Each row is a point on a tangle of strands that fork and nearly touch. The rows are in no order.
In the rows, zero is written as 128.
Points whose rows are less than 78.2 apart are linked; no others are. Some points are linked to none.
Q_164: [168 118 109 158 112 136 169  79 152 162 126 150 116 138 134 104 157 163
  95 113 138 104 129 140 197 105]
Q_456: [ 78 154 116 121 187  82 101 184 113 136  82 105  90 140 126  78 121 138
  92 103 119 135 147  84  81 160]
Q_496: [104 127 110 125 111 150 139 131 100 146 134 144  94 120 141 128 120 189
 153 122 111 141 133  95 171 136]
Q_977: [100 136 135 102  92  95 100 160  80 136 160 128 163 141 161 111 130 118
 163 144 147 117 109  96  95 174]
Q_684: [150 122 121 144  72 146 167  68 128 185 151 163 128 154 139 115 161 180
 129 107 135 100 135 117 208 124]
Q_461: [106 103 139  96  81 183 113  99  88 154 184 143 170 135 118 190 104 100
 153 146 134 126 113 150 145  98]
Q_574: [145 114 122 147  79 150 160  70 141 171 121 166 117 145 162 112 158 191
 128  98 125 115 112 112 201 135]
Q_415: [137 143 127 136 189  81 150 125 126 155  69 111  92 150 108  58 115 145
  65 120 152 112 161  98 114 131]
Q_163: [179 104 136 149 124 152 165  68 158 145  63 148 123 125 166 107 154 166
  86  87 130 117 102 176 167 105]
Q_589: [107 143 106 126 102 162 150 117  70 171 225 128 127 146  94 148 100 117
 151 159 173 121 176  78 163 102]
Q_592: [ 86 156 133 113 122  92 123 159  83 142  95 112 116 149 158 117 108 156
 129 109 129 129 106 101  92 164]
Q_462: [126  99 134 126 141 146 124 116 129 104  86 138 113  95 134 138 117 151
 120  92  98 146 100 168 125 122]
Q_287: [109 128 113 130 173 126 145 153 119 129 142 118  93 123  96 123 102 135
 107 118 157 134 138 133 118 124]
Q_821: [118 123 131 126 136 152  92 153 161  63 123 117 143 100 129 150 141  98
 150 135  88 163 110 169  99 116]
Q_442: [ 81 164 116 103 190  75 142 178  71 141 104  94  97 159 119 121  79 126
  89  87 168 119 142  88  75 148]
Q_512: [116 155 106 109 129  83 121 155 108 125 183 129 133 136 115  86 140  76
 136 171 164 132 149  74  83 172]
Q_739: [ 82 130 114  97 179  99 133 192  83 113 190 109 109 146 102 142  94  76
 116 112 192 128 132 110  66 155]
Q_54: [112  86 124 108  91 197 125  83 120 135 162 152 121 114 128 171 115 142
 150 117  91 139 123 142 181  97]
Q_685: [123 158 105 109 135  74 101 161 112 139 136 124 128 139 126  77 142  88
 122 161 144 125 132  87  78 168]
Q_451: [135 105 132 114  71 166 159  76 104 177 114 156 118 162 176 144 123 209
 125  77 129 128 112 100 205 126]
Q_99: [155 124 101 148 132 151 215  98 117 170 179 145 102 156  89 127 119 147
  89 112 185 103 167 131 195  86]
Q_607: [115 113  97 131 116 143  86 124 155 100 114 145  83  83 143 116 150 162
 159 139  60 154 136 116 146 146]
Q_515: [137 132 118 151  90 129 103 109 156 129  98 152 116  97 152 105 171 160
 150 150  74 125 123 126 161 150]
Q_534: [108 120 112 129 155 141 147 132 117 129 154 132  93 113 104 137 111 147
 131 112 138 131 146 136 156 112]
Q_371: [148 122  95 143 118 154 153  98 154 134 173 150 110 123 103 139 143 130
 121 130 122 123 165 126 185 102]
Q_994: [113 117 158 103  42 145  87 110  82 161 159 142 192 125 165 148 140 134
 174 171 119 111 104 122 139 135]
Q_874: [143 132  97 162 100 139 121 103 153 139 117 154 102 104 140  90 166 169
 146 138  89 122 154  92 177 144]
Q_984: [140 108 105 141  76 178 131  81 129 153 152 160 106 118 147 126 151 173
 155 118  91 122 152  80 206 123]
Q_162: [ 68 117  97 113 140 142  74 162 127  91 130 132  66  87 138 122 125 175
 182 120  56 170 141  82 127 160]
Q_810: [126 108 112 147 153 152 167 111 140 133 110 149  76 114 129 124 129 172
 111  88 124 134 137 130 170 106]
Q_668: [ 91 154 117 108 146  86 135 170  78 141 139 111 118 164 118 116 100 131
 125 127 182 117 119  97  94 165]
Q_104: [163 127 143 141 194 142 138 121 184  96  80  87 143 105 127 147 121  98
 114 118 108 143 119 184  93  90]
Q_84: [130 103 122 121  72 180 126  72 106 170 138 167 118 122 166 131 140 172
 158 117 100 124 120  84 195 131]
Q_370: [115 152 120 126 148  92 165 146  85 159 113 121 113 163 102 112  92 138
  88 116 199 103 130 120 114 151]
Q_546: [ 92 152 135 116  94  96 107 151  77 148 163 123 151 144 148 105 136 151
 171 166 154 112 129  74 111 163]
Q_206: [135 138 154 135  84  98  84 111 150 132  34 130 152 119 172  99 162 147
 107 150  84 116  98 149  99 166]
Q_85: [144 141 113 118 114  85 146 141 122 137 174 124 148 153 103 109 131  70
 121 154 185 116 139 107 110 149]
Q_143: [143 115 110 137 146 169 197 105 116 153 190 137  94 140  81 151 100 141
 100 106 176 120 164 127 193  75]
Q_908: [122 132 153 107  59  92  92 127  95 156 145 137 190 136 169 107 158 124
 168 180 149 105  92 109 103 173]
Q_957: [ 92 146 138  87 152  69 121 185  68 142 137 111 151 156 142 117 108  83
 112 118 166 123  90  99  53 183]
Q_189: [ 94  99 131 100 156 176 114 148 110  98 185 126 108 102  92 195  88 110
 153 102 121 162 133 157 133  86]
Q_818: [ 73 142 103 109 171 110 121 185  99 113 163 111 100 130 106 127  95 122
 138 123 156 144 145 102  95 144]
Q_404: [117 140 110 127 109 131 154 131  98 159 120 141  97 140 149 105 136 198
 143 116 130 125 139  83 169 152]
Q_712: [ 75 143 110 115 144 129 122 170  89 127 192 115 102 134 102 145 103 142
 157 124 149 144 160  92 112 136]
Q_950: [ 88 129 131 113  99 124  66 148 116 109 124 131 126 105 153 113 146 163
 181 156  77 149 116  96 103 168]
Q_45: [124 123 166 116 111 100 125 123 105 138 106 128 169 141 139 149 108 120
 109 110 155 115  82 184  93 138]
Q_266: [104 111 149 119 124 127 146 128  95 137 115 124 128 134 137 162  87 151
 126  87 146 121 103 173 126 121]
Q_540: [109 143 126 135  64 122  83 125  88 147 152 132 155 122 147 112 149 159
 186 179 111 119 135  66 139 144]
Q_297: [134 113 146 128  99 140 182 105  99 177 105 146 126 157 151 131 121 183
  94  83 165 108  97 153 174 127]
Q_389: [183 121 164 131 157 107 179  77 156 157  74 117 160 143 142 145 115 111
  73 119 160  95 101 205 113 101]
Q_445: [ 84 137 124 116 113 112  74 165 109 110 146 123 132 111 149 111 150 130
 173 151 104 152 118  95  83 170]
Q_505: [183 127 148 135 133 109 170  86 144 165  61 123 148 153 144 111 121 125
  66 116 158  93 109 176 131 104]
Q_20: [112  84 132 111 110 175 108 109 138 107 143 149 121  98 127 178 123 134
 148 117  87 149 117 159 165  89]
Q_609: [105 145 101 124 120 153 107 136 106 130 212 135 121 111 100 142 123 120
 173 159 133 141 180  90 139 106]
Q_969: [164 132 118 142 148 161 160 137 155  97 198 120 131 130  63 182 107  70
 131 142 158 129 165 145 148  71]
Q_454: [147 132 156 141  74 138  94 126 174  79 109 133 177 108 137 140 170 108
 160 166  82 129  99 152 145 129]
Q_428: [106 137 137 107 137  86 105 172 101 125 130 119 154 139 140 108 125  77
 113 132 158 117  99 128  64 174]
Q_586: [109 123 121 102 179 113 152 180  89 121 208 119 116 140  80 155  74  68
 117 107 209 130 134 132  85 131]
Q_671: [136 154 141 128 153  60 115 138 118 157  83 120 132 166 123  66 136 107
  70 138 148 106 137 103 100 162]
Q_529: [167 122 141 135  57 117 158  90 123 171 159 151 184 164 129 146 137 111
 110 166 173  83 120 162 172 113]
Q_772: [146 105 136 125 120 169 153 110 131 123 200 128 139 137  85 192 104  92
 120 143 169 120 150 169 156  75]
Q_813: [117 146 138 137  87 106  82 118 143 128  73 130 154 118 168  86 164 149
 139 163  78 127 101 119 116 173]
Q_463: [149 135 119 144  97 129 102 109 179 103  71 140 127 103 157 111 169 138
 133 153  70 134 107 144 137 142]
Q_417: [147 115 114 141 167 155 165 117 147 117 171 121 108 128  92 166  98 120
 113 114 157 129 153 171 149  69]
Q_95: [169 103 149 135 170 161 153 105 170  98  99 113 141 102 131 174 100 128
 122 101 110 133 109 220 122  81]
Q_593: [109 110 160  91  42 170  99  96  75 158 168 148 201 141 147 174 121 126
 172 160 133 115  82 144 139 122]
Q_867: [152 155 132 139 148  78 135 108 127 157  88 119 135 156 115  84 124 119
  83 146 165  99 127 129 115 141]
Q_732: [141 113 147 118 191 123 141 129 149 107 121  94 144 118 125 176  91  78
 114  97 149 139 107 203  75  87]
Q_152: [149 155 133 144 115 116  88 146 187  77  81 126 150 105 141 103 184  91
 132 163  85 137 119 131 108 147]
Q_927: [ 70 141 131  91 128  97  96 194  69 119 157 117 139 133 161 130 111 125
 163 126 131 135 106  80  68 169]
Q_786: [112 120  90 141 153 145  91 132 160  77  95 127  70  83 125 115 147 150
 147 124  58 166 147 117 136 129]
Q_766: [122 143  99 140 124 107 165 123 110 157 166 134 106 143  90 114 110 137
 117 143 174 110 167 106 150 124]
Q_115: [ 94 151 115 124 205  67 126 183 106 140  94  94  87 168 113  75 119 135
  84 110 139 130 162  72  80 156]
Q_506: [166 151 136 141  98 134 140 143 168  96 194 136 163 133  92 149 141  54
 151 172 150 125 155 123 138 114]
Q_653: [ 73 137 153  87 103 100 101 178  56 127 146 116 155 146 165 146 114 135
 169 119 127 141  90 103  70 177]
Q_51: [161 110 138  90 100  94 142 173 120 112 184 125 172 137 112 142 122  31
 136 148 183 103 101 146  98 141]
Q_64: [184 158 141 157 130 113 132 109 195 113  70 118 154 132 130  94 163 103
 101 165 107 108 121 135 137 114]
Q_457: [113 152 122 126 193  79 129 153 115 160  73 104  93 161 107  64 121 142
  78 114 142 113 163  77 103 145]
Q_173: [133 103 151 118 102 139 166 108  91 167 160 134 172 167 111 173  88 114
 112 122 190  98 106 178 152 104]
Q_921: [164 129 145 172 108 149 125  99 198  87  79 130 149 100 144 137 161 129
 134 143  78 129 102 167 154 105]
Q_316: [ 94  93 147  94 110 160  84 147 110  94 156 136 152 104 126 181 107 114
 160 123  99 161 103 167 100 106]
Q_689: [153 139 114 119 102  95 161 154 111 130 226 132 143 146  92 118 124  43
 145 179 189 131 171  80 110 139]
Q_827: [152  91 132 135 126 176 203  73 125 162 146 141 123 155 128 156 122 167
  95  70 164 109 117 172 204  86]
Q_326: [107 137 113 144 109 111  92 131 129 138 104 132  99 106 154  89 147 180
 160 148  91 137 132  90 129 166]
Q_697: [ 86 143 112 132 190 108  90 155 138 122  85 108  83 128 122  72 133 130
 105 121 104 142 151  93  90 148]
Q_736: [160 143 151 143  81 128 119 115 172 101 105 134 171 123 141 139 159 108
 134 160 105 119  95 169 145 127]
Q_414: [139 125 129 115 155 107 153 139 114 125 167 118 137 142  93 157  90  82
  98 129 195 118 124 158 101 110]
Q_915: [156 134 119 145  77 124 136 105 143 140 150 147 161 135 126 128 146 129
 137 167 126 103 133 140 180 129]
Q_49: [116 134 141 125  59 109  68 121 106 134 136 141 163 112 163  98 162 159
 173 178  96 121 119  92 127 164]
Q_482: [154 141 122 157 134 110 104 120 175 132  39 131 105 117 150  64 182 154
  95 146  75 121 149 114 143 144]
Q_424: [114  79 129 129 147 164 117 106 139  98  53 159  75  97 167 133 132 197
 132  58  77 167 106 126 131 143]
Q_566: [160 157 127 148  91 161 131 128 154  96 215 141 159 124  85 147 144  62
 171 173 113 132 177  98 150 105]
Q_670: [124 112 127 102 158 131 161 165 100 121 221 117 132 154  79 172  73  78
 111 118 217 137 151 144 105 102]
Q_830: [113 161 119 119 151  65 106 150 109 155 107 119 126 149 117  60 140 102
  97 152 153 118 130  80  75 178]
Q_299: [147 113 142 147 154 151 169  94 130 150  45 133 100 135 164 114 129 193
  81  61 135 138 105 145 143 130]
Q_447: [126  97 142 113  56 171 129  70 100 165 118 155 129 147 184 142 141 194
 151 107 107 125  98  94 196 131]
Q_541: [153 170 137 171 114 122  96 123 203  83  90 128 151 107 128 102 183  89
 147 181  77 127 122 106 138 147]
Q_349: [117 110 122 121  86 181 133  92 109 154 170 149 134 125 127 150 122 145
 148 124 112 116 132 121 189 107]
Q_577: [162  96 137 147 134 153 150  79 151 139  49 148 109 115 174 115 147 189
  91  70 106 138  97 171 150 123]
Q_437: [104 142 107 141  97 124 101 138 108 143 129 137 107 110 149  93 153 183
 181 148  96 128 138  64 150 160]
Q_192: [101 149 117 117 132  96 166 152  78 155 135 126 100 165 112 122  93 154
 124 119 183 115 140 101 126 146]
Q_71: [ 94 147  90 141 171 119  92 154 150 115  90 119  68 100 122  80 141 151
 129 128  87 150 163  89 115 151]
Q_859: [148 130 169 129 176 122 100 168 181  59  89  99 170 111 134 125 158  43
 138 134  87 127  94 134  65 132]
Q_960: [167 133 144 141 145  89 162 102 133 172  75 126 144 163 127  93 122 127
  68 136 169  87 114 156 132 124]
Q_309: [ 93 144 136 120 116 110 107 147  99 138  80 128 121 127 155 104 127 151
 131 118 103 129 103 118  90 179]
Q_570: [138 147 135 139 180 113 101 159 188  85  90  99 132 123 127 116 155  77
 116 141  95 139 132 124  85 125]
Q_706: [ 72 112 112 113 128 150  59 155 116  91 138 130 100  94 134 139 129 157
 190 127  61 175 130 102 116 154]
Q_602: [ 98 120 113 132 102 138  80 127 135 114 106 144 101  85 157 109 145 172
 177 144  68 146 125 101 134 164]
Q_907: [132 164 126 132 100  97  78 140 162 103  99 127 156 119 149  96 183  94
 135 181  93 129 109 112 101 161]
Q_323: [161 104 128 120 129 156 179 106 120 134 192 125 142 149  81 195  87  97
 101 125 180 112 145 188 153  60]
Q_805: [116 163 118 137  86  79 107 120 110 173  94 132 135 140 156  57 154 169
 148 169 127 101 121  73 131 179]
Q_783: [105  83 142 110 110 171 101 124 125 102 142 137 138 107 122 183 105 137
 142 106  86 154 106 176 128  96]
Q_94: [165 139 104 161 126 124 131 106 182 125  59 135 109 112 140  83 175 147
 101 136  88 124 144 133 156 123]
Q_555: [160 141 152 134  73  99 122 112 144 141 118 144 184 144 141 130 145 104
 117 164 156 105 105 157 135 144]
Q_825: [131 143 116 126 178  86 169 133 112 165 125 116 105 163  90  95  88 118
  77 134 202 100 146 109 116 125]
Q_673: [128 127 153 135 195  99 164 121 113 175  52  99 104 158 136 102 105 147
  68  76 152 102 137 139  96 122]
Q_376: [164 133 136 150 113 170 146 118 167  93 206 134 153 132  77 187 126  69
 145 149 138 123 148 145 164  74]
Q_337: [205 133 158 145 170 120 190  79 179 150  70 101 162 147 134 140 116 109
  83 126 153 102 116 196 136  84]
Q_605: [125  88 114 138 139 157 100 103 159  95  48 149  81  84 159 119 161 179
 130  93  58 167 112 133 134 142]
Q_733: [100 122 151 122  94 115  89 136 114 127  58 130 139 111 165 109 135 170
 126 120  81 131  80 139  83 183]
Q_50: [103 122 152 101  65 177 104 112  66 158 179 136 191 135 133 193 103  97
 170 158 144 121 102 130 130 119]
Q_519: [155 135 154 129  62 126 111 110 145 122 129 134 187 135 143 145 152 119
 136 166 124 114 102 168 147 135]
Q_896: [102 128  87 150 172 142  87 148 148  93  86 134  57  82 119  87 154 153
 143 120  61 167 162  97 128 145]
Q_922: [117 103 123 131 167 153 111 132 153  82  86 125 103  80 126 147 118 141
 130  98  73 164 110 171 103 105]
Q_770: [ 88 150 136 106 152  92 133 152  78 139  72 108 102 151 142 130  91 153
  99  82 141 119 112 119  86 152]
Q_571: [151 125 136 145 138 152 126 135 177  71 157 118 154 113 102 166 131  81
 151 147 120 137 121 163 133  96]
Q_983: [130 120 147 121  91 174  86 149 164  60 158 129 160  94 119 176 151  88
 179 151  77 158 124 145 137 107]
Q_564: [131 130 136 108 101 128 109 146 120 113 179 135 161 122 120 157 138  82
 152 150 135 130 132 138 121 131]
Q_472: [143 150 102 146 109 154 114 125 161  94 189 128 142 111  94 140 148  86
 160 163  98 143 167 112 154 120]
Q_137: [148  93 106 138  93 180 124  81 161 122 147 165  96 107 140 131 164 149
 147 112  78 133 150 110 205 113]
Q_730: [ 83 131 138  99 113 114  71 179 110 102 158 132 150 106 158 117 147  98
 173 147 100 149  98 117  71 171]
Q_748: [164 112 174 128 154 111 143  92 143 148  44 109 148 125 152 130 117 133
  83  99 117 112 100 202  94 116]
Q_687: [135 127 101 145 189 125 111 127 173 116  56 122  57  97 132  83 145 159
 102 100  89 154 163 109 134 121]
Q_569: [109 125 118 129  84 140  87 131  92 142 161 135 131 112 137 119 146 175
 192 157  96 133 141  62 147 143]
Q_208: [178 128 150 150 204 144 160 110 214 112  68  88 126 119 126 140 116  98
 115 115 101 139 128 187 105  81]
Q_734: [117 108 119 139 164 151  81 138 175  58  82 118 106  71 136 149 137 124
 144 115  58 175 123 154  97 111]
Q_325: [147 136 142 141 114 111  95 119 166 108  53 131 144 117 149 107 158 133
 100 138  81 131 101 164 109 140]
Q_679: [142 118 147 141 181 122 165 107 117 164  43 116  97 137 156 111 110 172
  73  65 138 121 123 145 115 121]
Q_628: [183 118 161 147 162 151 174  96 190 105  92 114 170 115 126 174 111 101
 122 116 121 120  89 210 119  82]
Q_81: [118 113 134 113 114 177  82 140 153  71 165 139 143  94 116 188 122 103
 168 129  79 164 121 160 144  99]
Q_453: [142 130 115 152  84 135 142  90 123 176 111 164 112 134 156 100 164 200
 134 118 112 113 119  97 195 154]
Q_26: [133 134 127 125 201 119 101 156 169  90  85  94 111 109 128 106 126 105
 108 117  95 149 143 139  83 112]
Q_513: [133 158 102 143 125  92 170 105 114 168 133 137 115 161 100  89 124 126
  93 155 187  97 147 107 150 137]
Q_215: [140 123 115 135 223 126 119 141 175  99  74  95  81  97 126 110 116 126
 105 107  85 160 158 138  94  96]
Q_548: [102 127 145 119 170 106 115 149 107 114 124 113 128 127 124 133 107 104
 110 106 145 131 103 155  72 131]
Q_699: [170 142 144 131  58  96 139 102 140 153 151 144 196 162 136 129 149 100
 124 179 168  91 120 147 152 138]
Q_459: [164  82 130 142 128 160 182  80 141 149 142 137 132 145 121 158 111 141
  97 104 164 104 122 196 186  70]
Q_155: [139  96 112 138 144 157 176 116 122 143 160 133 104 129 108 150  99 142
  98 108 160 118 150 156 170  85]
Q_846: [161 152 126 165 167 124 112 134 202  87  79 111 121 115 104  93 157 105
 118 157  82 130 153 108 125 113]
Q_763: [105 131 142 107 126  98 110 155 105 124 131 118 146 138 132 134 117  96
 121 118 151 124 100 149  86 153]
Q_103: [139 129 119 133 191 128 114 139 160  95  99  97 112 113 125 141 119 102
 117 121 111 151 131 167  91  96]
Q_893: [ 65 105 125  98 117 145  55 163 116  87 142 128 118  84 147 153 126 156
 190 122  53 175 102 115  87 156]
Q_999: [151 128  96 161 159 140 130 119 176 116  60 138  78 104 133  78 166 155
 107 120  89 136 152 118 153 121]
Q_600: [145 138 150 128 221  63 161 140 118 170  62  89  93 168 107  73 106 140
  55  96 161 103 160 104 103 127]
Q_806: [ 91 159 140 104 170  65 135 162  66 147  75  92 109 176 139 125  81 136
  78  75 159 110 123 108  75 163]
Q_217: [124 130 116 121 115 143 139 134 115 138 206 130 135 143  85 158 119  92
 134 157 168 124 166 114 142 110]
Q_694: [120 155  95 143 120 109 148 126 111 149 194 131 117 141  93 100 115 128
 136 159 161 125 186  76 139 136]
Q_863: [109 129 120 101 125 115 116 152 111 121 185 125 144 131 112 139 121  94
 140 150 158 133 139 130 113 141]
Q_449: [109 120 119 103 137 143 142 151 103 132 216 122 117 134  82 171  92  90
 131 128 186 136 156 137 126 112]
Q_320: [146 137 117 114 107 126 141 144 119 133 232 130 145 148  89 137 119  61
 141 167 174 130 178  98 128 117]
Q_406: [176 137 130 135  87 124 162 109 139 134 177 138 169 152  98 149 128  74
 116 165 175 109 145 137 161 105]
Q_854: [171 114 164 142 137 146 143 113 169  87 108 117 181 118 125 180 117  93
 129 130 127 126  90 201 119  91]
Q_257: [116 115 151 108 105 127 169 121  86 162 116 141 136 159 142 154  97 168
 116  83 151 107  99 156 148 125]
Q_723: [134 104 103 144 151 169 156  99 142 132 117 157  60 127 140 117 139 189
 117  63 120 156 138 107 188 114]
Q_924: [125 147  96 135 106 167  96 134 140 107 216 135 128 109  99 137 141  92
 175 166 102 148 189  89 140 113]
Q_958: [154 134 138 134  68 132 162  91 123 164 185 139 175 159 105 150 129 101
 118 161 174  97 140 143 168  99]
Q_664: [127 120 142 115 182 111 127 140 123 102 120 110 144 122 122 154  96  87
 111 101 154 125 107 181  72 116]
Q_938: [ 68 100 135  92 119 136  76 162  98  83 118 138 119  91 142 162 110 164
 181  96  58 175  92 126  78 159]
Q_707: [126 157 122 128  85  91  83 129 139 129 106 133 157 121 156  85 168 135
 144 179 109 120 118 112 107 173]
Q_549: [133 144 116 142  94 117 147 104 118 168  92 147  99 136 157  80 154 195
 129 131 119 113 122  90 166 165]
Q_107: [141 127 145 110  86 152 115 150 131  99 196 130 172 121 114 172 148  56
 159 168 137 124 136 137 126 122]
Q_862: [150 159  98 164 149 120 115 137 180  88 107 118 117 108 104 100 152 103
 122 154 104 128 162 107 130 120]
Q_240: [141 154 133 147 117  92 101 113 155 153  58 131 118 131 146  66 172 152
  86 153 100 111 136 108 128 157]
Q_523: [118 127 100 144 159 147  88 140 176  73 103 121 106  85 127 130 141 119
 136 127  76 162 129 137 124 113]
Q_280: [180 128 151 160 200 136 150 107 221 112  51  90 123 120 130 120 138 114
 107 131  88 126 142 164 117  95]
Q_643: [110 136 145 115  70 113  63 147 118 126 117 141 169 109 179 107 162 141
 169 170  91 128  87 108  94 172]
Q_391: [156 118 109 153 166 173 158 131 156  87 199 113 105 121  76 179  99  96
 126 132 151 134 174 156 145  57]
Q_238: [108 148 113 129  95 111 117 142  70 150 211 130 153 137 121 108 135 117
 172 180 166 125 173  36 117 142]
Q_24: [106 144 112 118  81 170 139 113  66 166 202 131 144 143 116 158 102 135
 162 148 157 109 155  80 161 109]
Q_856: [124 119 177 127 160  94 132 113 111 160  28 102 132 135 161 127 114 152
  76  75 115 110  98 155  79 137]
Q_154: [148 152 133 141 131  97 137 106 142 166  47 133 119 142 135  53 161 148
  81 141 122  98 132 115 132 147]
Q_139: [159 147  99 158 179 141 158 120 177 113 112 126 105 113 106 130 134 120
 110 127 123 127 155 142 143  91]
Q_227: [166 130  97 165 125 144 215  83 148 168 156 144 103 148 107 100 148 156
  80  99 176 114 158 130 208  88]
Q_41: [174 145 148 164 197 123 124 125 216 100  60  92 122 116 128 103 148 116
 109 144  81 126 146 132 122 107]
Q_992: [104 143 118 127  89 106 120 146  61 160 182 127 151 148 129 110 126 152
 172 164 166 112 155  55 130 142]
Q_222: [ 69 110 136 105 137 137  86 158 111  91 133 127 117  96 127 154 103 141
 155  87  88 173 104 146  88 135]
Q_779: [110 139 113 134 181 108 145 139 119 131 106 115  90 137 110 103 111 142
  93 109 156 121 137 119 114 129]
Q_357: [104 124 109 131 132 151 164 131 108 152 141 140  81 134 118 130 111 176
 136 102 136 137 147 111 181 127]
Q_979: [108  94 131 101 138 179  91 145 134  78 177 127 128  99  97 199 109  98
 159 117 100 171 133 169 119  78]
Q_618: [147 123 132 133 100 159 134 117 143 110 192 130 154 129  97 182 119  84
 135 152 145 122 144 157 161  89]
Q_93: [ 96 150 134 108 223  55 129 178  91 151 105  90  87 170 104  95  89 112
  77  89 160 121 148  79  75 156]
Q_467: [ 91 153 124  82 102  86 119 174  45 148 160 114 136 168 149 134  83 149
 156 142 179 120 128  78 107 159]
Q_817: [ 97 138 102 121 128 159 163 140  77 154 210 133 103 140  88 153  93 141
 142 133 156 126 180  85 161 104]
Q_777: [ 79 106 111 102 162 179 133 160  85 113 195 118  98 123  90 189  75 119
 146 100 149 155 147 137 132  95]
Q_286: [164  80 146 133 119 174 186  76 134 157 116 142 127 146 142 148 128 177
  92  56 148 117  94 179 183  89]
Q_468: [118 101 132 129 108 145 100 106 137 115  43 145  98  99 164 115 156 184
 134 111  61 150  96 131 127 169]
Q_778: [ 87 121 154  92  99 110  99 165  81 138 163 129 175 138 147 141 113 128
 166 135 140 131  94 127  85 160]
Q_985: [176 142  91 169 125 129 195  82 150 159 131 159 105 145 117  94 157 153
  87 114 150 106 160 128 197 101]
Q_869: [ 95 132 112 119 123 137 118 144  92 139 191 129 122 131 111 139 109 137
 162 151 148 120 158  88 134 130]
Q_16: [130 142 121 124 126  94 122 137 121 127 155 130 143 146 119 119 132 107
 115 150 171 123 132 133 113 148]
Q_866: [142 130 167 121 162 115 112 160 158  73  97 101 168 119 144 131 138  51
 131 124 107 139  87 162  65 125]
Q_121: [123 145  97 136 134 116 122 137 135 124 162 128 113 118 100 115 132 129
 138 152 132 135 159 111 140 140]
Q_798: [146 140  99 108 122  76 144 162 108 139 199 125 141 137 103  93 124  52
 134 173 189 123 149  74  90 159]
Q_757: [134 153 122 142  85 103 132 107 121 179  76 143 133 142 158  71 157 173
 117 154 127  97 120 101 142 175]
Q_599: [179 150 136 157  94 126 162 113 167 111 184 131 172 145  83 149 136  60
 131 177 167 115 142 125 143 106]
Q_55: [ 82 122 114 107 143 166 144 142  77 141 199 121 102 137  87 167  88 133
 145 122 156 150 164 112 148 100]
Q_526: [ 91 155 129  92 136  75 137 178  70 155 145 119 137 174 139 120  94 104
 127 124 181 118 106  86  78 178]
Q_794: [152 106 146 125 187 127 157 102 151 118 101  99 138 108 129 168  88 110
 111  85 126 131 108 211  98  81]
Q_557: [118 113 146 122 100 129  95 116 115 125  36 141 130  98 164 121 143 173
 119 102  66 138  88 152  98 170]
Q_972: [128 161 106 133 102 108 145 139  85 153 220 131 133 139 101 107 128 103
 157 171 178 127 194  61 117 147]
Q_367: [132  84 133 133 148 159 160 102 136 126 100 146  93 117 138 148 118 178
 113  71 116 147 118 153 160 107]
Q_559: [143 136 153 136  76 155  94 128 180  72 146 133 178 104 130 167 163  86
 174 169  84 141 103 149 142 123]
Q_214: [151 107 142 121  89 156 178  81 121 171 104 149 105 167 166 135 132 203
 101  64 151 119  98 130 192 121]
Q_66: [ 76  96 140  90 126 157  82 160  96  90 159 127 129  98 128 177 106 124
 166 102  88 172 104 155  86 129]
Q_511: [ 70 121 136  86 128 111  83 200  76 101 172 123 145 107 159 120 136  98
 179 133 118 138  95 100  64 178]
Q_619: [106 158 117 132  99  94 100 136  94 153 131 129 137 131 149  89 135 168
 156 162 134 114 125  82 123 169]
Q_44: [193 117 159 142 161 145 194  85 191 125  86 103 154 137 137 161 108 110
 108 118 140 107  96 216 139  91]
Q_692: [ 85 129 112 114 193 114 118 188 104 105 165 110 103 132  97 139  92  93
 118  98 165 142 136 121  71 141]
Q_198: [142 124 155 118 126 109 106 152 153  81 118 118 173 114 141 147 140  59
 125 132 127 130  86 163  72 129]
Q_160: [169 111 127 156  98 151 175  64 148 161 103 150 124 146 157 113 147 179
  86  91 139 113 100 162 195 107]
Q_264: [102 113 123 116 100 177 134 105  97 153 175 136 142 141 114 176 107 132
 143 127 134 124 129 137 166 101]
Q_587: [165  97 137 139 129 156 180 102 127 148 160 132 152 146 105 181 100 114
  97 119 176 103 123 198 163  75]
Q_744: [114 107 143 127 127 131 132 126 110 116 108 137 124 114 130 161 107 139
 127  94 119 135 106 170 115 115]
Q_336: [115  89 133 128 140 166 146 108 125 114  74 156  73 120 153 144 115 194
 124  54 101 157 108 133 145 130]
Q_842: [102 131 159 108  62  97  76 149  94 134 139 129 186 125 177 104 157 126
 169 166 114 123  80 118  83 189]
Q_934: [141 143 148 129 219  87 186 129 116 183  59  92  89 161 123  87  88 149
  63  74 172 101 148 122 104 121]
Q_144: [155 136 163 137 192 116 101 161 195  69  83  97 158 119 131 103 163  60
 120 142  78 139 118 121  76 129]
Q_333: [155 118 152 132 124 137 122 132 158  78 114 117 174 125 133 161 136  80
 139 134 123 128  92 177 100 108]
Q_118: [134 130 151 113  50 111  96 125 103 158 164 137 201 132 164 132 153 120
 165 178 137 108 108 118 129 147]
Q_531: [131 113 110 142 217 136 126 134 161 123  62 103  64 106 129 103 128 153
 100  84  93 155 155 133 116 108]
Q_33: [151 117 123 129 159 152 165 150 143 102 213 115 132 138  66 188  90  66
 116 132 192 134 157 158 123  68]
Q_795: [150 113  96 158 137 152 147  84 159 136 108 159  68 117 142  95 162 192
 120  90 110 143 144  95 195 136]
Q_27: [153 126  88 160 118 142 124  83 163 143  96 163  73 110 149  78 182 183
 127 112  87 139 153  85 186 155]

A fork is a point with three links. Follow the links from the first point to the second and name the forks in between, in order.
Q_783; Q_71 -> Q_602 Q_786
Q_607; Q_214 -> Q_786
Q_922; Q_99 -> Q_786 Q_115
Q_618; Q_985 -> Q_969
Q_99; Q_592 -> Q_115
Q_287; Q_511 -> Q_549 Q_546
Q_457; Q_908 -> Q_115 Q_786 Q_602

Follow the links from the first point to the second, and from the first to the third. Name the last point that the two ways share.
Q_442; Q_994; Q_922 -> Q_786
Q_795; Q_607; Q_600 -> Q_115
Q_984; Q_643; Q_806 -> Q_786
Q_208; Q_240; Q_689 -> Q_26
Q_763; Q_41; Q_798 -> Q_628
Q_577; Q_605; Q_462 -> Q_115
Q_664; Q_26; Q_586 -> Q_628
Q_238; Q_287; Q_437 -> Q_546
Q_862; Q_337; Q_240 -> Q_26

A fork is a point with three links, a tip a point with one. Leave the first point through the second and follow the links. Name the first fork or tip that comes.
Q_515; Q_874 -> Q_115
Q_26; Q_215 -> Q_154
Q_679; Q_299 -> Q_969
Q_428; Q_763 -> Q_628
Q_922; Q_462 -> Q_137
Q_50; Q_461 -> Q_162
Q_628; Q_95 -> Q_825
Q_468; Q_605 -> Q_541
